Points on a hilly landscape, in no order, each with its height.
A ball rolls from a point to whichever of its 2 nearest points has the largest drop for the distance, and stops where none of them is lower. Distance is the straight distance between rows; heights are no part of it.
mozit (h 187): [ 56  21  -2  49  -8   4 -71   4  23  22   4 -53   6  16   8 -55 -34 -44
 -95 -28 -15]
sif (h 460): [-73 -76  69  10 -35 -10  83  20  20  43   0  74   5 -61 -43  14  72  70
  57   9 -40]
maki (h 90): [ 11   6  47 -90 -68   2  33  44 -36 -20  34  18  21 -45 -12  35 -37  57
 -41  18 -33]
Dokol (h 372): [-40 -45 -43  -8  22  35  12   0 -17  22  40 -37 -15 -24  20  -3  19 -48
 -28 -38  37]
dus (h 331): [-24 -35 -27   4  86 -19  15 -22   7   5  -6 -12   2   5  17 -12  69   3
  16 -40  62]
mifo (h 283): [ 30  54 -28 -59 -55 -57 -11 -14  -1  10  64   3   1 -69   1  -5 -68  76
  -3 -16 -77]
Pabus (h 403): [ 11  -3  39 -35 -30  53   8  50 -19  -6  11 -18 -20  11 -28  21 -17 -30
   7   3   9]
fadu (h 761): [  1   9  33  39  14  47 -49   4  29   6   2 -27  46  78  21 -63  -5 -83
 -63 -20  -1]
Kalep (h 177): [-24 -19  -5 -10  65 -34  38 -11  15  30 -11  14  -3   5 -14  14  49  27
 105 -12  28]
Vizu (h 279): [-61 -37  11  11  -7  -8  76  19  23 -29 -34  71 -27 -53 -17  34  62  81
  52  -9 -16]
ven (h 314): [ 53  46  34  18 -51  32 -40  27  -3  -2 -15 -15  -5  52 -39   6 -20 -46
   5  47 -16]
Toru (h 586): [ 51  26 -17  39  16  -3 -66 -55  12  81  -4 -12  11  60 -39 -27 -16 -49
  38  15   8]
nuvur (h 281): [-23 -33  41 -44 -18  39  54  35 -24 -11 -17  29  -6 -11 -40  18  52   8
  31  16  26]
Dulab (h 817): [ -4   2  25   6  23  57 -22  32   1 -11  15 -33  24  49  21 -36  -6 -74
 -49 -46  17]
ril (h 201): [  2 -26  34 -22 -21  21  55  19   3 -14 -18  34 -15   7 -39   9   8  40
  33   8  26]
Foto (h 578): [-59 -46  -2 -42  74 -17  47 -10 -31  15   5  22   3 -44  26  20  77 -11
  73  31  23]
res (h 378): [ 37  30  38  26 -51  18 -33  28   0   2 -42   4  23  49 -11  10 -52 -27
  -3  70  12]
zogo (h 334): [-12 -17  14  17 -12 -11  58  10  29 -39 -36  56 -38 -17 -27  32  22  88
  45 -16  -9]
muna (h 923): [-18  -5  17 -33  27  44   2  18 -23  -1   4  -5   9  44 -11  -2  41 -46
  26  -4  45]
Lizef (h 658): [ 44   7   9  51   5  -3   0 -21   7  33 -50  16  -2  64 -22  -3 -26 -10
  49  34  24]
Tof (h 288): [ 21  41 -33 -28 -59 -56 -17  -4   3 -26  60 -11 -29 -91  17  -5 -47  54
 -12  -7 -85]
Zumor (h 211): [ 53  47 -38  25 -30  -2 -53  10  17 -28  24 -43 -67 -29 -30 -41  -2  11
  27   0 -67]
zin (h 682): [ -3  18  17  67 -25  25 -73 -12   9  -1 -26 -25  40  63  24 -10 -54 -72
 -42  63  -6]
Vuzam (h 477): [-24  13 -16  69  63 -40 -55 -65  44  -6 -50  11  30  94  21 -22  54 -25
  -8  27  51]
fak (h 390): [-20  -8   1   5  26  -3  61  12  18 -16 -45  33 -44   3 -22  25  43  58
  65 -10  16]
kofan (h 362): [-26 -58  66 -56  11  11  52  24 -21  18  -1  26 -10 -18 -46  13  70  21
  58  26   5]
sul (h 155): [ 44  40  20   2 -22  36 -39  45  -4 -26  10 -43   2  33  14  -8 -47 -47
 -50  -5 -23]
keb (h 641): [-20 -10  23  59 -12  -9 -41 -29  11 -15 -68 -19  69  49  64 -24 -71 -19
 -71  60   4]
razo (h 544): [-10  -7   0 100  41 -27 -46 -52  47  -5 -54  -5  23  86  21 -43  39 -21
 -64  18  52]
gite (h 344): [ 26  24 -42  -4   2  14 -62   0   2   3  45 -56 -53 -23 -26 -21  36 -30
  29 -14 -38]
Gom (h 475): [ 40   0 -22  12   6  24  -9  -1   1  29  13 -30  -6  42 -17 -10 -15 -40
   0 -27  34]
Pavag (h 119): [-48 -31  -8 -15  44 -16  58  -6   6   9 -15  28  -3 -37  -9  18  67  39
  95  -8  -3]
pemi (h 373): [ -2  46  -6  41  54 -16   2 -12  35 -41 -75  21 -36  57  -8  36  70  19
  20  -2   3]
dilo (h 436): [ -2 -23 -30  -8  28  25  -6  12  -1  26  36 -32 -15  10  -8  -5  14 -33
  -1 -50  36]
geguk (h 111): [ -9 -24  67 -68 -56   7  61  19 -32 -31  16  50  17 -68 -12  34 -23  79
 -28  14  -8]
fol (h 603): [-39 -12  18 111  24 -25 -58 -37  56 -29 -82   8  31  64  40 -43   7 -17
 -82  49   1]
Ridad (h 172): [ 62  55 -31  20 -23  -3 -51  11   6 -35  28 -65 -53 -27   3 -33 -29  10
 -23 -20 -49]
vave (h 210): [-62 -44 -38  -8 -23  24  56  -7 -23 -24  20  27   9 -82  41  32 -22   5
 -39 -27  17]
bel (h 421): [ 20  17  53  35 -28  15  -9  14 -14 -14 -64  22  12  72  -5  10 -41 -23
   2  67  30]
fup (h 246): [-44 -27 -12 -28 -52  10  44  -2 -24  -8  16  36  14 -79  18  29 -42  22
 -16 -24  -3]
Zona (h 657): [ 16   2  27  18  11  12  31  16  -3  -9 -46  24  -3  51 -31  14  17  12
  67   7  43]
Zubad (h 404): [ 19  32 -25 -47  25   9 -70   2   0  16  44 -46 -37  13 -24 -19  41 -57
  46  -4 -34]
Kun (h 157): [ 65  41 -29  27  -3 -19 -63 -11  24  22  26 -48   3   3  17 -47 -57   1
 -96 -25 -18]
zul (h 277): [ 15  19 -44   8 -17  -2 -33   9   7 -21  40 -46 -78 -47 -14 -34  40  -3
  55   3 -65]
par (h 520): [ 15  -4 -12   4  44   5 -45 -21   8  37  18 -25  17  60   0 -26  17 -63
  -5 -28  51]
zopil (h 559): [ 39  22 -16  35  35  -2 -58 -39   3  45   1 -22  20  62 -25 -26   2 -63
   9  -3  30]
neti (h 150): [-74 -43 -43  22 -32   4  70 -30 -23   0   9  53   6 -81  26  35   0  -4
   6  -6  -1]
benit (h 330): [-12 -16  20 -29  -8  32  42  31 -22 -44   9  -1  17 -30  26  15 -32  21
 -48 -30  36]
Vepaf (h 456): [-11  36  10  68  38  -5  -6   1  25 -52 -85  27 -29  65   9  28  53  -9
  -6  36  15]
pediz (h 623): [-26 -12  26  88  20 -34 -41 -27  24 -18 -74  -1  57  61  59 -40 -33 -15
 -88  37   3]
gige (h 178): [ 20 -16 -54  -3  -9   0 -17 -11   0  34  43 -37 -40 -20 -29  -1 -10 -15
  12 -42 -11]
kotug (h 533): [-20  16  16  88  20  -2 -32 -17  32 -49 -98  15   0  85  27  11  12 -16
 -16  61  19]
sotiv (h 78): [ -4  10 -12 -49 -71   5  11  22 -20 -24  48   0 -38 -76 -12  20 -21   6
 -20  13 -78]
Rebot (h 224): [ -5 -39 -63 -19  17  -7 -18 -29   0  48  71 -47 -33 -30 -10 -14  25 -51
   8 -22 -17]
Fuvo (h 490): [-89 -60  26  20 -34 -21  95 -13   1  38   1  82   8 -71  -8  32  93  41
  66  28 -42]
Dural (h 146): [ -8 -40  53 -40 -49  18  58  26 -23 -13   3  34  -5 -29 -31  15 -10  60
  -1  12  13]
peruf (h 76): [ 17  46  30 -87 -64 -10   4  33 -31 -12  46   3  17 -47   9  19 -50  51
 -46   6 -35]
dag (h 139): [ 78  50 -29   8  -6 -17 -34  -6   5  23  15 -21  14   1  21 -10 -79  19
 -57  -7 -15]
lef (h 618): [ 50  24 -21  60  12  -4 -27 -44  16  65 -41  11  12  66 -36 -17 -20 -24
  51  33   7]
sive (h 361): [  0 -13  16 -36 -40  40  36  44 -26 -16   0   0  -3 -16  -7  19 -30  -2
 -10 -14  24]
Guzi (h 97): [  9  11 -21 -36 -42  14   2  22  -7 -19  51  -7  -9 -52   4   7 -50   5
 -31 -14 -35]
Vod (h 469): [-27  -2  29 -21  49  -6  38  21  -3 -21 -43  19 -16  18 -34  15  80  36
  80   9  31]
kot (h 274): [-13  12 -18 -58 -70 -54  12 -20  -5  23  41  48  36 -75   8  11 -76  72
   7 -25 -52]
Mak (h 297): [-19  22 -21  13  85 -24   5  -2  21 -27 -55  16 -31  32 -16  37  90  16
  43 -20  17]
mizom (h 113): [ 46  44   6 -20  -3   3 -11  11 -12  -7  31 -49  39   5  57 -24 -74   7
 -85 -26 -16]
bok (h 87): [-62 -65 -57  20   3  -1  72 -42 -15   9  12  37  -2 -71  22  17  24  13
  14 -28  17]
tup (h 289): [-28 -40 -51 -26  -9  29  11  -5 -15  35  55 -28 -27 -41   4  13  12 -45
   0 -18  -9]
leb (h 581): [-27 -19 -15 115  23 -36 -53 -56  45  -6 -76   8   9  74  25 -32  -1  -7
 -61  46  37]
sapi (h 280): [ 27  48 -19 -65 -53 -49   9 -28   5  31  50  37  23 -48   3   0 -88  83
   8 -32 -54]
zuna (h 272): [-15   5   1 -46 -30 -11  53  -3 -28 -35  10  28  27 -65  38  33 -53  60
 -32 -22  29]
Digi (h 296): [-24   9  32 -49 -21   8  49  20 -32 -44  -3  13  48 -63  57  15 -31  59
 -55 -23  25]
Basag (h 502): [ 37  -3  61 -62 -67  24 -10  46 -16 -14  22   5 -38 -13 -64  10   7  16
 -11  18 -46]
nog (h 127): [ 72  58  -8 -16 -28 -30  -9  -9  -7  37  -1 -11  18   7  11   5 -98  43
 -17  24 -32]
vome (h 236): [-22  -3 -18 -18  93 -46   7 -16  15  -7 -25  17 -16  11 -12  15  85  15
  64 -17  24]
gul (h 534): [-38 -44 -18 -53  52 -11  25  -3 -29  29  17   6   7 -27  -8  13  49 -18
  90  16  13]
Zanan (h 108): [ 21   0 -32 -20 -50  -8  10   8   5  16  45   6  -8 -56  -9  19 -74  35
  -1 -33 -46]
rud (h 250): [-44 -63 -34  -1  46   3  42 -16  -9  -2   7   3 -12 -19  13   2  50  -6
   9 -38  49]
pur (h 203): [-50 -43   1  -1  -1   1  76  -3  -6 -12 -20  44 -28 -61  -9  38  88  35
  65  17   5]
popon (h 117): [ 36  25  -6 -13 -24  31 -24  34  -7 -15  35 -34 -15  -8  12   9 -51 -19
 -42 -33 -23]
pem (h 365): [ -9 -24 -23  10 102 -49 -27 -35   5  20   1   2  15  36   9 -33  47  -4
  31 -29  71]
beker (h 717): [  5  22  16  61   0  33 -81 -11  18  13  -5 -28  45  73  12 -42 -18 -93
 -52  13 -23]
novo (h 141): [ 50  29 -22   1 -16   7 -36  23   8 -22  45 -59 -17 -23  23 -27 -33  -6
 -72 -37 -28]
losiz (h 486): [ -1  10  33  61  -2  -7 -10  -2   0 -46 -88  24  16  74  14  22  -6  -9
  -1  62  33]
zaba (h 659): [-22 -13   6  78 -23  10 -61 -39  15  -6 -60  -6  54  55  36 -12 -54 -41
 -34  86  19]
Piri (h 225): [ 42  47  19  11 -27  41 -63  22   3 -12   9 -30  -5  48 -10 -10 -15 -75
 -19  20 -10]
Vazo (h 398): [  8  14   7  40  77 -36 -32 -58  20  -9 -39  17  25  87   9 -11  47 -21
  30  20  61]
narub (h 167): [-59 -60 -51  26  27  -6  52 -39   5  -6  12  10 -19 -58  24   5  58  22
 -18 -36  38]
Fidi (h 496): [-15 -21 -19 -70  44 -10  -7   4 -25  58  32 -10   6 -22 -19   8  29 -41
  76   7   2]
vud (h 573): [ -6  -3  31  15  34  11  21  16  -4 -39 -55  23 -20  37 -15  11  59   9
  43   2  40]
Vifel (h 142): [ 38  17  11   8  18   5 -14  32   9  -1  19 -39  36  17  46 -37 -62 -19
 -93 -42  -1]
Derak (h 422): [-43 -74  62 -22 -17   4  75  17  -5  47  10  46  -3 -41 -55  17  75  38
  62  30 -24]
rimev (h 94): [ 40  79   5 -54 -12 -31  -3  -2 -22   1  34 -40  36 -10  52  -2 -75  35
 -78 -18 -24]
Pege (h 264): [-40  -5 -17 -48 -59 -27  35 -17 -21  -2  38  47  28 -80   3  31 -59  33
 -13 -15 -36]
bamak (h 313): [ -8   4  -9   6  92 -43 -26 -40   2   8 -17   8  16  53  -6  -9  47 -12
  59 -10  48]
pumib (h 62): [ -6  32   8 -83 -72 -21   7  23 -20 -27  60  -1 -15 -73   5  21 -32  47
 -25  17 -70]
bugos (h 869): [-31 -12  21  -8  30  55  -1  28  -8  -5   6 -21   4  42  17 -15  22 -52
  -5 -39  35]
gataz (h 193): [ 35  14  16  27   7  28 -38  30  17  -1  16 -64  16  26  15 -62 -32 -48
 -92 -49 -25]
pogu (h 695): [ 34  11  13  37   2  -1  21   3   2  -3 -60  27  -6  46  -9  10 -36  21
  32  18  27]
zeg (h 457): [ 48  18  58 -42 -49  28 -16  53 -15 -10  13  -8 -20  23 -50  13  -8 -14
   9  29 -11]
vusa (h 631): [-68 -43 -28 -24  74  -2  41 -11 -29   1  -1   7   8 -40  43  20  97 -14
  28   7  27]
mar (h 116): [ 58  27 -14 -16 -29 -14  13  -4  -7  13  30   1  -4 -26  -5   6 -86  39
   0 -16 -31]
mafit (h 156): [ 54   5 -56   9 -17   4 -20  -6  11  19  33 -47 -38 -34 -26 -14 -44  -1
 -19 -37 -28]
zogeb (h 452): [ 14   5 -20 -61  29  -3 -41  16 -10  50  52 -34 -18  -8 -32  -3  36 -57
  65   3 -32]

For each start below, name the point where the ball stops.
fadu: bamak
sif: pumib
bel: popon
zeg: bok
zogeb: popon
Vepaf: Pavag
sapi: bok
fol: bamak
Basag: bok
Vod: Pavag

Call two points neighbours if one is among the 2 nearest of the other. Go from one point of each pair to the other, from neighbour to neighbour, staying as low as possible. Name the highest point that can't be avoided.
pumib / rimev: dag
bok / pumib: Tof
bamak / rimev: pem
